Each row is a point on a landscape with many valleys, with its height.
From any point a ball takes the steepest step (drop divided by distance) to one of its 2 nearest points. It stops when none of these is lower. Distance is the straight distance between rows; heights are no part of it.
Datu h=37.0: [138 147  80 122 137  80 109 116  93 125 116  84  92 139 141 132 115 115
 118 159  93  88 160 117 132 162 126 121 141 115 144 168 121 135 154 110
 145  82 145 113 134 196 113 128 143]
Gifeg h=47.0: [145  71 126  75 112 136 137 127 103 148 105 104 119 116 186 141  92 148
  97 143 193 158 146  94 130  46 127  88 135 111 171 113 116 144 127 194
 142 107 129 132 133  97 179 144  91]
tig h=34.1: [129 138 148 176 150 118 173 152 106 129 138  73 143 174 132 176 145 143
 149  74 177  86 136 119 101 138 174 102  96 128 117 122 149  77  51  78
 112 169 105 156  64  78 136 142 165]
vel h=84.5: [132 133 178 135 119 173  78 122 146 106  94 143 115 119 162 126  87  89
 156  47  69 164 158 126 124 130 133 128 159  69  89 131 105 129 124  86
 143 157 137 103 145 127 153 146 159]
Vigip h=6.9: [109 142 133 163 146 152  85 120 153 124 123 213 186 134 130  99 158 175
 184  79 124 154 128 180 138 129 178 128  73 101 103 108 132 114 104  91
  99 172 145 160 115 121 111 144 180]
mef h=71.4: [106 186 159 147 145 158 140  98 121 172 130 160 116 109 104 119 138  79
  81 127 134 158 157 142 192  87 100 154 137 185 119 120 144 125 133 129
 125 103 108 149 126 107 162 109 115]
mivo h=38.1: [127 150 105 130 132 146 133  84  94 169 135 127 132 120  81 130 113  96
  85 146  90  75 142  93 168 123 119 134 118 159 157 129 136 125 139 168
 143 104 106 145 135 133 113 103  87]
Ved h=44.2: [ 91 150 109 153 149 152 110 105  93 144 126 106 140 117 216 110 158 115
 145 118 130 140 107 104 170  87  69 133  71 135 142 128 142 114 101 130
 154  88 138 213  98  88 169 135 114]
soze h=68.4: [132 180 166 146 154 177 166  96 131 189 138 154 160 109 114 115 155 103
  99 115 151 140 154 133 180  50 100 123 115 157  99 101 128 148 102 136
 111 126 109 140  91  55 176 110  84]
pud h=57.2: [153 135 110 106  66 139 120 176 115 154  61 139 113  90 169  99 128  94
 130 118 148 152 171 113 158 103 138 113 166 120 191 174 150 160 164 152
 129 131 161  78 110 157 106 128  79]
zikoz h=59.7: [166 108  98 107  81 114 125 172 141 137 149 115 165 147 139  94 135 139
 169 135  96 118 119 157 114 133 143 114 118  72 138 130 142 160 105 177
 127 144 170 114 107 155 102 173  54]
Geki h=46.0: [157 129  72 109 110 151  84 144 126 133  50 138 122  89 162 119  89 143
 132 113 125 100 159  78 136 154 144 102 156  88 169 160 113 134 155 171
 123 126 139  75 148 160 104 142 125]
duboz h=59.4: [133  62  90  87  95 136 125 148 135 102 133 142 177 115 127 100 121 186
 146 178 136 116  74 124 103 144 133 107  82 134 153 106 127 134 140 213
 124 140 149 166 118 133  75 144  72]
vuter h=52.4: [119 110  70 118 116  60 125 156  82 114 182 128 134 170 108 147 146 122
 143 146  95 106  98 159  89 189 164 145 105 107 157 134 135  96 113 141
 129  94 155 115 124 177  74 148 101]
Mugu h=78.5: [115 142 101 164 147 111 110  84 147 141 107 155 150 131  85 157 120 160
 112 179 138  70 145  91 162 120 129 137 113 167 118 132 142 133 161 101
 145 138 109 150 154 154 110  98 186]
diz h=57.0: [118 172  79 149 126 110  72 133  83 149 152 167 139 131 157 101 151 105
 165 120  92 154 138 172 158 143 119 150  94 115 148 162 160 128 132 117
 144 109 165 148 101 171  90 130 103]
nupe h=42.1: [147 139  90 138 137 121 147  86 124 173 181 115 160 155  70 130 128 107
 108 165 100  67 144 121 150 115 127 122  98 134 105 119 149 141 107 142
 140 136 117 146 116 118 109 115  86]
deput h=43.5: [139 142 110 108 159 156 122  71 124 189  95  98 102  92 112 129  64 104
  77 154 112  85 154  78 159 135  98 116 158 141 163 148 117 137 142 202
 129  83  88 105 175 122 132 111 109]
fum h=71.3: [ 92 129  50 127 128 117 122 109  95 166 170 166 170 197  58 172 127 106
 123 120 118  76 140 169 121 148 214 109  66  83 136 100 153  85  85 160
 131  85 133 117 140  94  83 130 131]
zefa h=82.7: [122 101 131  92 174 131 118  96 145  92 147 137  61 123 121  95 148 135
  73 152 162 157  94 145 149 102  95 134 136 131 119 104  98 145 174 128
 141  79 109 129 186 128 201  75 188]
Sulak h=18.6: [153 103 148  97 112  86 186 172 108  95 147  82 122 147  96 144 134 121
  96 132 128 108 122 135  89 133 180 118 161 141 146 111 125  99 115 126
 102 126 132 110 110 136 128 149 111]
sasu h=77.7: [100 187 159 167 105 171 143 106 179 152  82 164 121  71 109 182 131 107
  82 137 166 165 120  79 187 126 123 161 164 185  92 122 112 152 140 103
 120 139  95 106 141  93 134 105 131]
Lita h=46.9: [165 138 134 131 146 121 157  93 150 149 160  81 147 148  73 130 108 130
 116 159 101  70 152 118 137 116 130 116 143 112  76 127 125 178 113 113
 135 154 107 105 138 127 136 129 117]
neru h=18.2: [101 144 130 168 126  97 104 161 140 116 137 162 159 154 163 106 165 162
 191  92 148 161 111 205 115 134 151 137  96 133 143 139 162  87 105  79
 111 142 143 150  98 141 101 129 172]
vinuk h=62.2: [113  59  94 111 109 118 145 140 128  97 127 100 190 133 115 145 118 179
 143 175 117  81  69 111  68 176 146 108  67 100 135 116 112 134 100 196
 123 145 137 182 129 162  70 173 104]
midod h=81.4: [102 152 139 139 131 151 125 104 182 143 108 154  98  81  87 138 113 115
  86 159 145 135 112  99 174 128  77 175 171 191 107 121 133 142 166 152
 142 130 102 118 182 103 138  80 139]
Siru h=75.7: [116 157 160 173 115 155 151 139  92 141 125 144 132 116 102 149 156  90
 104  68 119 108 151  91 165 119 186 127 104 159 141 114 133  88 108  94
 115 151 106 154  68 102 132 134 113]
fiso h=64.5: [163  77  93 107 142 123 146 106 117 119 111  88 167 133  96 167  95 171
 118 171 112  69 123  76  78 159 164  92  88  85 109 131  88 159  95 178
 119 151 121 136 135 153  93 175 131]
vinil h=87.2: [121 164 146 140 185 129 121  59 131 156 163  72 104 144 126 120 111  97
 117 139  89 117 145 123 161 133  71 142 137 114  85 126 116 159 109 112
 154 101  95 167 156 107 185 112 146]
tama h=85.1: [150 172 123 148 155  91 149  74 122 165 149  55  73 161  91 130 126 105
 110 198 109 103 161 117 169 161  81 138 147 142  92 155 125 166 146 101
 152  90  79 166 154 118 182  85 149]
Dafat h=30.9: [171  78 161  64 115 106 174 154 134  75 117  84  99 122 120 132 115 129
  89 151 134 126 121 138  69 126 145 106 189 123 130 113  93 133 141 141
  98 114 124  75 148 143 147 147 132]
ditif h=76.3: [108 143 124 109 138 142  97 125 104 144  95 170 102  69 104 102 112 103
  95 126 122 141 139 132 164 136 120 151 151 179 195 138 166 105 186 173
 128 103 121 122 165 144 101  90 122]
Bim h=74.1: [106 172 102 136 118 149 102 108 128 172  87 200 145  76 122 117 123 124
 101 155 162 159 155 133 202  93 120 153 118 191 157 147 166 145 173 155
 136 117 138 136 138 127 110  95 112]
bof h=34.0: [139  73 163  94 106 121 137 144 134  80  73 112 113 156 168 153  75 139
 165 111 115 136 149 134  46 139 139 107 199  68 112 114  77 121 150 105
 126 150 142  82 146 148 137 154 175]
Suba h=53.8: [137 150 123 107 108 145  89 132 141 101 110 126  89  77 151  95 128  82
 119 128  95 165 135 127 142 145  83 148 178 112 119 157 126 166 159 120
 138 114 152  75 143 159 124 112 112]
rori h=79.8: [141 123 111 103 185 140 142  91 114 112 148 136  96 125  92 104 146 146
  54 165 153 108 125  97 163 110 143 123 109 153 120 113  99 155 157 132
 131  90 110 116 151 117 172  75 160]
Fadob h=25.4: [ 90  80 155 120 155 132 138 140 125  76 150 127 133 129 132 121 140 163
 112 119 155 127  72 101  99 110 125 126 100 145 136  84 114 115 113 125
 122 124 117 182 138 113 165 125 164]
veko h=39.8: [149 125 141 151 121 117 170 152 107 146 120  71 154 161 124 168 117 129
 150 107 149  93 156  84 118 117 169  98 119 110 123 131 130 139  82 102
 130 173 120 146  76 102 142 167 121]
Tufat h=50.2: [155 165 124 159  99 131 140 117 172 173  86 137 154 102  93 152  93 128
 117 165 142  99 174  94 175  99 121 132 169 154 101 159 149 181 148 118
 131 172 120  88 140 130 110 132 115]
Todis h=72.5: [139  98 158 116 117 159  91 158 146  94 146 157 142 119 157  57 165 141
 173  58  96 177 111 171  94 153 165 124 114  66 127  91 125 106  96 133
  92 165 131 132 102 114 134 145 125]
Puzu h=52.3: [144  94 138 115 115 101 161 143 161 105 143  70 150 141 109 120 103 146
 138 162 120  87 107 130  86 138 105 122 149 106  93 130 114 163 107 132
 119 152 135 127 130 143 118 164 109]
duso h=60.0: [130 136 178 143  70 143 140 177 152 178  90 161 153  93 172 114 137 120
 134  68 158 189 171 144 166  73 146 111 154 131 146 134 154 132 122 128
 110 178 151 117  91 101 140 149  90]
moz h=41.8: [156  64 134  81 104 137 127 139 151  97  37 149 109 119 167 166  57 179
 154 122 152 145 151  90  46 154 142 101 201  69 140 137  70 121 162 156
 103 152 116  46 181 141 104 156 179]
lol h=64.7: [145 141 139 115 164 144 146 112 145 148 171 128 152 137 129  78 144 129
 107 137 145 137 136 168 150  55  93 117 120 118  89 112 130 170 103 130
 121 124 150 125 118  96 177 118  99]
gufep h=82.4: [126 135 165 106 123 178  92  84 141 102  78 123  82 113 159 158  72  87
 138  93  99 149 151 120 124 139 110 127 187  91  78 145  86 146 163  87
 181 121 145  70 168 139 162  93 189]
luse h=88.4: [110 154 179 135 166 155 124  93 104 165 152 115 118 127 102 125  88  70
 101  83  86 107 149 131 149 117 132 135 141 122 137 102 130 100  89 133
 121 119 100 143 135 102 147 130 109]
Goge h=73.6: [ 82 125  57 129 155  81 119  98  76 162 201 164 141 191  61 164 149 104
 110 137 116  84 114 166 129 157 180 137  67 140 162 106 159  75 111 147
 145  64 129 135 144 138  90  88 127]
Zaz h=60.8: [146  90 142  94 122 130 155 158 150 130 166 111 146 138 144  86 133 150
 119 149 162 143 102 159 124  64 101 115 132 130 136 106 142 140 111 168
 112 125 151 133 119 100 155 134  73]
dof h=49.9: [132  74 186  90 111 131 143 155 166  79 120 155 140 121 117  83 108 160
 133 125 155 152  95 164 101 117 140 120 164 152 127 107 109 136 158 124
 102 165 125 106 148 115 122 122 156]
ton h=66.0: [122 154 126 156 120 162 137 153 123 158 178 179 171 134 116 107 177 106
 144  61 119 114 118 165 131 122 134 140  78 132 131 102 167  73  84 166
 106 149 139 139  72  76 103 123  53]
bapo h=69.2: [125 142 143 143 128 153 101 162 128 129 171 139 131 130 160  90 162 103
 157  23  97 142 119 191 111 155 136 141 108  76 135 106 158  67  62 147
  90 147 142 117  92  91 121 142  90]
Fipat h=76.4: [119 182 107 163 130 130 100  97 137 149  88 201 136  94  93 151 135 137
 102 161 142 121 163 126 191 119 145 149 129 192 133 151 157 124 183  98
 133 119 123 120 160 157  94 101 166]
Gul h=85.6: [118  81 154  82 150 148 107 102 159 102  95 143  67 129 153 135  95 150
 106 138 192 183 101 136 116  92  83 136 174 135 112 108  98 139 170 134
 161 109 110 115 199 116 198  85 199]
Pitan h=89.0: [102 166 149 167 162 133 143  79 103 173 172  86 104 141 101 126 123  80
 112 126  84  94 131 114 153 133  88 149 116 149 127 104 143 105  96 134
 133  89  71 195 132  96 155 108 115]
gegep h=56.6: [119 112 111  98 155  76 102 119 106  89 178 130  99 147 106 124 140 121
 126 124  85 126 121 178  95 172 159 135 129 100 155 119 129  97 146 119
 124  90 144 113 164 185 107 114 149]
Kanel h=38.7: [147 118  94 111 147  65 167 119  93 124 159  35 114 177 137 157 129 146
 124 203 141  91 126 122 103 146 138 102 108 122 119 137 126 137 105 124
 147  82 125 167 115 139 154 135 135]
zetu h=91.1: [157 120 160  93 176 102 153  95 115 145 139  81  98 170 101 161  77 144
  94 157 175 127 155 142 115  85 145 110 164 137 125 102 118 137 121 133
 135 115  89 133 161 102 198 120 176]
Daros h=50.8: [ 93 152  97 141  97 159  78 132 136 122 118 177 152  62 168  89 148 136
 159 146 109 171 115 102 168 129  95 153 102 139 150 125 147 147 151 155
 133 125 150 157 114 120 106 121  76]
zelu h=65.8: [102  64 148  82 117 127  57 107 126  63 101 139  75  92 181 118 128 137
 164 110 102 175 113 153  45 148 142 111 155  85 165  95 119 101 170 121
 141  94 125 128 188 165 150  97 185]
sike h=70.4: [142 208 147 193 138 135 125 128 177 151 160 139 153 128 146 137 180 142
 133  63 130 152 138 232 115 141  84 161 103 149  79 131 173  84  84  94
  93 137 130 105  95 111 106 143 117]
Ropu h=68.1: [129  83 137  91  99 119  94 173 155  77 163 120 126 145 144  79 139 132
 193  86  84 157  95 203  56 189 152 121 146  56 131 111 124  97 103 131
  99 132 138 113 125 147 111 159 120]
lut h=64.4: [122 110 125 125  60 131 155 185 162  94  58 177 132  86 153 121 151 167
 127 159 220 161  95  89 162 126 158 135 158 174 151 145 106 156 177 112
  97 158 142  82 107 117  93 113 146]
Nir h=32.6: [179 133  92  93 128  89 156 114  90 152 110  51 117 148 146 168 100 127
 122 185 135  94 168 115 115 113 162  80 133 110 152 149 127 152 118 153
 144  90 129 118 118 142 145 144 115]
Babo h=62.8: [120 104 112 129 136 141  80 116 130  98 127 145 163 125 157  95 120 158
 164 107 112 127 117 122 127 133 140 122 100  72 113 112 118 153 111 128
 134 155 150 156 133 133 126 153 146]
Rirer h=45.8: [147 157  59 121 124 119 157  79  86 189 164  94 140 177 132 131 123 102
 121 183 108  90 134 124 155 101 114  91  81 140 131 132 150 150 122 172
 176  99 140 154  93 109 113 114  55]
fanir h=38.0: [108  68 178 116 135 157 148 140 127  70  87 149 139 141 120 141 100 179
 148 109 175 145  77  65  90 137 137 122 115 110 101 129  64 166 132  87
 113 194 112 114 142 132 112 154 208]
dus h=55.9: [119  84 173 108  97 113 162 189 160 107 144 136 166 137 131  88 128 164
 144 125 177 143  93 175 118 103 125 119 143 165 142 110 142 105 111 140
  89 165 136 143 111 104 119 144 109]
Tuzu h=80.2: [104 145 188 122 151 145 107 102 123 137  77 112  78 118 120 162  43  78
 124  90  81 125 166 132 136 136 124 131 185 120 132 138 122 106 160 100
 161 120 118 116 174 137 139 113 173]
lubom h=63.8: [157 103 122 105  91 104 105 189 139  94 177 131 133 135 128  69 160 129
 186 127  79 153 102 182  87 179 129 149 143  83 135 141 129 137 135 127
 104 140 159 100 102 169  85 150  70]
fugo h=69.0: [ 92 116 135 113 132 125  72 133  97  81 118 129  55  96 171 104 152  98
 136 102  97 169 112 128 101 143 119 137 145 116 178 127 142 103 176 108
 140  73 130 131 164 187 150  94 159]
nat h=78.4: [108 180 149 149 155 131  95  89 122 156  90 149 108 119 108 143  94  89
 109 118  97 114 169 140 179 127 134 145 148 155 129 149 143 118 166  88
 139 114 124 133 165 154 118 113 167]
vut h=85.0: [ 95 132 138 131 131 137 145 114 210 112 113 126  66 112 108 131 139 141
 112 184 152 149  70 130 155 142  43 169 159 170  75 129 102 156 184 131
 167 110 117 130 195 124 176  75 169]
punu h=80.1: [146 129 171 104 120  97 136 180 140 120 159 145  96 129 120  93 153  86
 133 115 133 197 124 213 105 131  89 174 199 177 127 153 173 102 163 113
 124 133 152 107 131 139 115 115 102]
Gor h=55.3: [135 106  89  99  95 150 103 152 134 114 145 189 154  87 123  63 139 167
 148 164 129 152 100 131 141 126 120 134 101 153 164 121 142 136 172 195
 125 137 155 142 108 109  88 105  47]
sak h=51.9: [133 156 107 164  92 117 139 163  85 121  96 118 121 128 135 149 143  96
 140 120  95 103 153  81 151 146 161 134 124 138 147 156 136 120 137  90
 132 135 146 127  75 158 100 153 112]
topa h=60.3: [159 127 112 120  64 130 150 190 132 119  86 170 135  93 125 111 148 131
 128 140 156 132 141 103 158 121 162 129 158 164 163 152 143 142 176 141
 115 162 156  73  97 141  89 129  87]
Kapuz h=61.1: [114 100 151  78 132 107  80 126 124  85 129 139  87 132 128 138 106 106
 145  87  78 154 135 200  69 170 178 126 172  86 159 110 139  72 155 121
 126 112 140 105 173 163 123 116 167]
dunug h=86.3: [121 140 185 147 134 175  98 126 134 148 126 130 135 108 157 111 100  92
 137  35  91 148 152 133 141 108 121 130 143  79 115 108 120 115  82 129
 121 161 128 128 120  91 157 163 113]
sozut h=17.4: [108  92 131 118 158 109 162 131 115 109 179 110 152 168  82 130 148 154
 106 136 155  96  81 146  99 125 157 122  81 149 130  89 134  98  93 132
 118 120 116 168 113 110 135 123 141]
rul h=40.1: [190 114 119  84 114 133 171 121 101 182  83  75 125 118 163 179  82 141
 111 155 162 122 174  82 119  67 157  57 133  98 184 142 119 169 122 185
 151 115 107  87 132 116 164 158  81]
dabom h=44.8: [154 142 129 162 105 144 145 124 124 172  90 113 156 128 112 165  96 128
 140 123 135  86 170  50 160  97 157 102 130 111 117 142 121 171 114 118
 142 185 114 114 106 110 124 155 103]
bip h=65.6: [127 106 104 114 141 139  79 114 122 150 139 148 174 170 127 136  89 148
 169  89 104 111 132 150 105 142 183 109  97  25 115  95 114 129  71 171
 118 150 147 133 157 126 119 182 131]
guta h=53.3: [142  67 132  89 121 131 139 136 148 131 108 111 143 138 165 127  73 188
 123 167 201 152 115  83 118  64  98 103 141 104 131 123  95 182 119 167
 128 145 123 107 151 106 149 159 117]
muze h=59.9: [138 139  85 133 131 138  85 127 110  99 139 185 149 118 139  76 164 149
 153 128 102 142 125 145 149 136 160 126  78 107 127 133 117 154 148 105
 127 132 164 137 107 159 103 129 133]
Lidi h=56.3: [162  76 131 107 102 134 168 164 153 135 140  82 186 165 131 123 119 163
 165 129 131 100  94 141  80 118 137  89 106  61 110 123 113 178  74 171
 112 164 145 120 117 132 116 202  86]
Pamen h=33.3: [137  75 153 120 155 131 153 130 100  85  96  90 127 145 106 158 113 160
 129 118 144 108 116  59  85 141 169 109 115  94 107 116  78 150 111  88
 120 170 119 127 116 137 135 159 189]
zom h=32.1: [ 91  85 167 129 135 147 112 138 133  77 100 157 113 111 160 135 132 162
 139  98 160 168  91  73 109 110 136 132 127 129 133 101  96 131 132  96
 125 150 121 131 148 114 151 123 193]
lafon h=25.1: [146  82 153  97 121  99 152 146 103  97 104  78 119 157 155 181  96 132
 133 110 125 128 145 112  52 126 184  95 149  65 133 113  90 117  85 117
 103 143 122 116 119 136 148 181 161]
Zap h=67.3: [129  98  98 122 155 110 132  77 122 120 126  71 127 119  98 169 107 155
  98 186  91  57 124  50  98 180 125 113 103 116 113 126 104 138 118 153
 137 118  92 155 161 145 132 125 152]
fozut h=46.3: [111 116 101 153 100 134 151 141 115 113 147 123 145 123 104 135 151 127
 114 154 112  89 101  65 132 139 118 137  86 169 127 119 148 115 128 144
 151 144 124 182  89 124  99 125  84]
rali h=81.8: [126 155 162 121 159  89 124 162 116 147 171 119  52 149 123 117 154  66
 114 113 130 195 122 201 121 140  45 177 164 168 121 165 162 101 160 104
 140  90 135 145 137 154 162 109 118]
maru h=63.4: [125 149 158 153  84 143 138 176 139 160 144 183 163  98 120 107 159 111
 127  69 128 153 147 152 151 110 135 137 136 161 148 121 167  93 118 147
 104 171 145 131  86  97 110 138  52]
kiz h=23.7: [122 101 182 141 154 171 105 130 153 117 135 178 166 140 152 109 118 172
 155  50 141 171 125 128 107  98 119 129 106  88  79 101  98 134  85 112
 109 201 127 141 136  85 143 163 159]
daza h=66.1: [136 183 145 158 120 129  93 148 175 121 158 163 150 114 142  96 164 133
 176  90  90 191 137 234 113 161 102 159 130 127  82 146 152 106 119  83
 108 141 153 120 109 139  99 146 115]
kodiz h=47.2: [ 68 151 105 163 132 142 114 113 122 127 145 144 140  91 159 115 177 126
 129 156 100 135  84  79 167 124  60 157  77 162 133 118 141 136 141 137
 148  89 133 197 128 128 144 101 102]
giv h=32.4: [115 170 121 165 147  77 134 126  87 115 151  89  88 150 123 149 152  91
 134 137  65 100 139 116 125 175 116 152 134 132 127 156 125 115 139  52
 134  93 130 133 119 183 124 116 149]
fiveg h=48.9: [127 103  61 142  95  92 148 137 108 132 184 116 159 167  96 151 145 120
 132 172  94  70  94 116 103 172 124 139  82 145 128 136 151 105 113 153
 155 126 137 167  94 153  58 132  64]
Rotob h=54.5: [131 147  88 126  97 122  90 153  81 144  96 152 121 111 156 108 118 107
 142 123 113 138 157 128 160 128 147 131 122 140 187 155 155 119 160 142
 146 117 157 129 106 165 100 132  98]
mun h=82.9: [119 138 114 170 146  88 156  84 129 144 160  63 100 155  82 160 150 123
 120 201 101  69 131  69 140 168  89 144 110 159 104 134 142 128 136  96
 151 108  67 205 143 139 146  83 152]
kuv h=35.1: [128 164 136 178 176 156 127 100 152 125 162  85 169 122 175 129 172 152
 145  87 137 109 110 139 121 120  55 137  66 124  65 121 134 118  60 110
 116 152 129 172  90  71 153 154 126]
Gafud h=74.2: [113 185 143 152 110 196 148  93 132 180  97 133 113  75 126 136 128  78
  83 139 159 158 132  74 214  93 107 141 141 172 128 131 107 175 124 139
 124 110 100 112 113  83 147 104  92]
Vaf h=55.6: [133 164 153 157  98 144 149 139 164 193  86 155 160 102 139 139 120 122
 119 142 185 171 178 123 184  50 115 120 157 165 122 153 153 174 138 128
 135 163 137 112 111 103 140 137  96]
vomu h=68.2: [121 140 102 148 104 149 147 147 140  96  57 150 121  91 140 153 150 151
 120 149 183 123 114  50 158 139 160 129 128 141 120 149  96 163 148  95
 118 153 138  90 101 141 109 119 157]
Birif h=71.2: [100 105 116 134 100 112  92 171  92  60  89 135  94 106 197 111 179 122
 158 117 118 159 113  93 113 138 143 127 127 109 172 135 128 116 149  67
 128 105 148 139 107 180 136 119 161]
maged h=42.0: [132  49 177  66 124 120 152 137 146  53 112 124 112 123 129 125  95 167
 106 140 169 147  83 124  63 130 136 111 149 125 131  98  67 136 152 141
 104 128 113 108 168 131 151 133 172]
romem h=68.5: [103 101  77 125 110 130 123 148 138 156 159 163 192 200  92 144 125 141
 167  98 145 109 115 189 103 156 202 107  74  61 120  91 144 104  57 182
 111 125 142 113 135  88  96 163 127]
tafi h=80.9: [126 146 123 165 141 133 128  63 129 159 110  95 129 124  69 182 108 118
 104 178 109  59 152  20 161 151 118 134 125 158 108 135 133 140 137  97
 139 143  57 161 141 121 125  87 164]
gid h=71.5: [129 119 138 111 168  94 142  62 142 132 142  55  86 134  95 177  83 138
  94 180  83  87 132 105  96 173 104 125 142 125 109 113  91 123 139 157
 142  95  85 153 201 133 172 113 164]
timo h=49.3: [127 142 110 153 103  99 140 160 122 109 129 137 128 116 107 132 159 123
 120 166 111 111 122  92 144 145 110 161 143 178 131 156 141 122 160  96
 130 135 134 129 101 163 101 127 108]
Mepot h=41.7: [162 140  51 100 116 123 114 136  92 136  66  95  97 106 174 118 109 114
 106 156 133 105 163  93 123 134 129  95 155 112 184 183 122 135 157 161
 146  71 144  83 132 180 114 132 120]
puzon h=77.2: [128 150 177 158 104  91 164 191 160 118 161 151 140 136 116 117 166 133
 146 106 146 148 108 201 112 138  98 174 161 196 118 147 168  72 135  96
  97 159 134 116 104 122  89 138 114]
Fomo h=16.6: [112  87 173 138 154 151 114 126 144 123 123 199 195 171 112  99 114 197
 175  82 161 143 101 151 107 125 163 117  72  96 104 104  98 132  98 112
  93 207 118 160 131 111 107 157 192]
Deku h=57.7: [148 156 120 112 137 125  70 125 140 112 142 182  97  75 121  83 159 102
 135 138  96 201 149 171 138 162  97 161 153 136 118 169 133 155 206 102
 133 109 151  72 144 173  95  93 120]
motu h=74.0: [147 172 161 170 117 125 157 172 180 160 177 123 145 129 139 114 170 125
 141  84 152 142 130 216 122 115  64 164 126 163 112 143 192  83  87 140
  96 156 134  96  84  96 104 144  61]
Nuti h=61.9: [131 167 147 144 136  98  82 144 140 130 173 196 127 110  98 111 163 112
 176 117  72 194 134 213 123 178 117 177 145 155 123 155 155 111 181  79
 120 136 148 112 135 160  69 115 120]
maro h=79.9: [135 165 151 143 154 101 143 150  98 138 170 122  89 153 120 120 166  91
  96 106 142 155 139 175 142 109 120 155 133 171 144 139 153  89 124  91
 122  96 128 138 103 135 161 114 142]
Zozel h=52.7: [149 135  46 111  92 102 155 124  96 181 172 121 149 191 111 164 122  96
 135 150 100  98 134 172 110 131 181  87  81  97 150 124 142 125  94 194
 159  96 160  96 110 127  79 158  60]
Bezuf h=77.8: [117 165 172 168 127 117 143 152 121 125 144 153 122 128  84 149 153  93
 109  87 112 122 146 145 149 131 158 151 148 173 130 128 159  68 130  70
 108 142 117 127 116 127 118 131 144]
Turon h=73.5: [127 199 165 173 118 165 169 128  86 174 127 143 120 111 131 130 165  76
  93  93 142 155 162 127 196  95 130 133 112 194 148 140 141 111 120 100
 123  95 102 157  62  95 139 131  98]
beroz h=49.4: [164 127  29  94 107  82 146 119 103 159 152 116 140 168 138 143 119 141
 126 202 126  96 130 159 117 113 137  85  82 137 157 148 149 131 143 199
 174  93 173 128 112 148  80 142  64]
Gage h=27.0: [ 96 150 122 181 148  91 137 155 137 120 149 113 147 188 123 153 153 145
 163  92 155  98 125 182 107 138 161 131  97 129 119 135 157  73  68  64
 116 136 133 135  88 120 115 138 189]
Bubus h=76.2: [125 107 151 120 189 140 139  73 152 103 148 110  96 131  76 146 110 150
  81 156 128  95 108  79 121 144 116 131 138 142  88 101  77 150 146 129
 142 128  94 114 186 116 169  92 187]
Tumer h=88.2: [ 94  96 158  97 118 147 123 115 205  79 117 125 101 115 141 113 100 143
 161 167 132 162  79 164 105 151  36 147 170 145  78 129  91 156 193 132
 180 118 134 128 184 134 153  78 166]
salob h=36.5: [145 158 101 146 152  77 161 122  55 129 178  46  89 172 126 152 155  93
 130 161  95  97 134 101 128 170 134 120 106 132 135 153 128 123 105  82
 151  74 108 165  84 149 147 115 120]
Vuza h=40.3: [119 145 126 168 142 166 115 123 117 115 124 116 160 110 240 111 192 156
 146  73 159 162 115 122 142  94  76 128  67 120 113 125 136 108  85 111
 118 123 147 184  78  76 164 154 123]
sikez h=5.0: [144 121 129 116 136 102 178 152 116 144 182 118 142 180  81 130 142 122
 107 101 158 108 128 182 120  94 193 113 124 135 137 109 148  98  86 123
 112 135 133 104 102 101 133 127 121]
bati h=88.3: [141 103 147  94 159 130 130 101 129 139 106 114  81 155 155 143  89 146
 104 149 211 169 142 108 143  53 108 118 163 132 124 120 109 162 139 132
 145 117 102 124 161  97 205 115 174]
Zubem h=48.2: [141 100  74 113 126 136 112 154 145 110  31 150 122  97 157 158  89 173
 142 133 171  97 137  55  87 167 146  95 182 104 168 162  90 113 156 149
 110 135 128  62 164 148 102 131 180]
nom h=71.1: [ 99 130 106 144 112 135 112 142 126  55  63 138  92  91 198 137 172 137
 141 143 167 154  91  66 133 136 143 128 131 119 130 139  99 153 153  57
 125 105 141 107 123 164 139 104 203]
bapez h=49.0: [125 159 133 122 141 156 113  89 147 144 114  85  93  94 108 112  81  75
  95 137  74 113 144  99 155 149  78 142 172 125 112 145 114 162 139 152
 150 107 117  95 170 141 134 113 105]
lomar h=29.8: [114 119 154 156 176 172 126  95 154 131 156 152 187 128 132 114 137 164
 129 106 147 130 109 121 128  91  82 140  89 121  65  98 105 146  82 125
 109 176 128 164 119  75 155 138 129]

Where does a ball stop that starts at each point below?
Todis: mivo
Birif: fozut
Pitan: Bim
luse: Bim
sasu: sikez
rori: Vigip
punu: mivo
maro: sikez
bapo: Vigip
zetu: Vigip
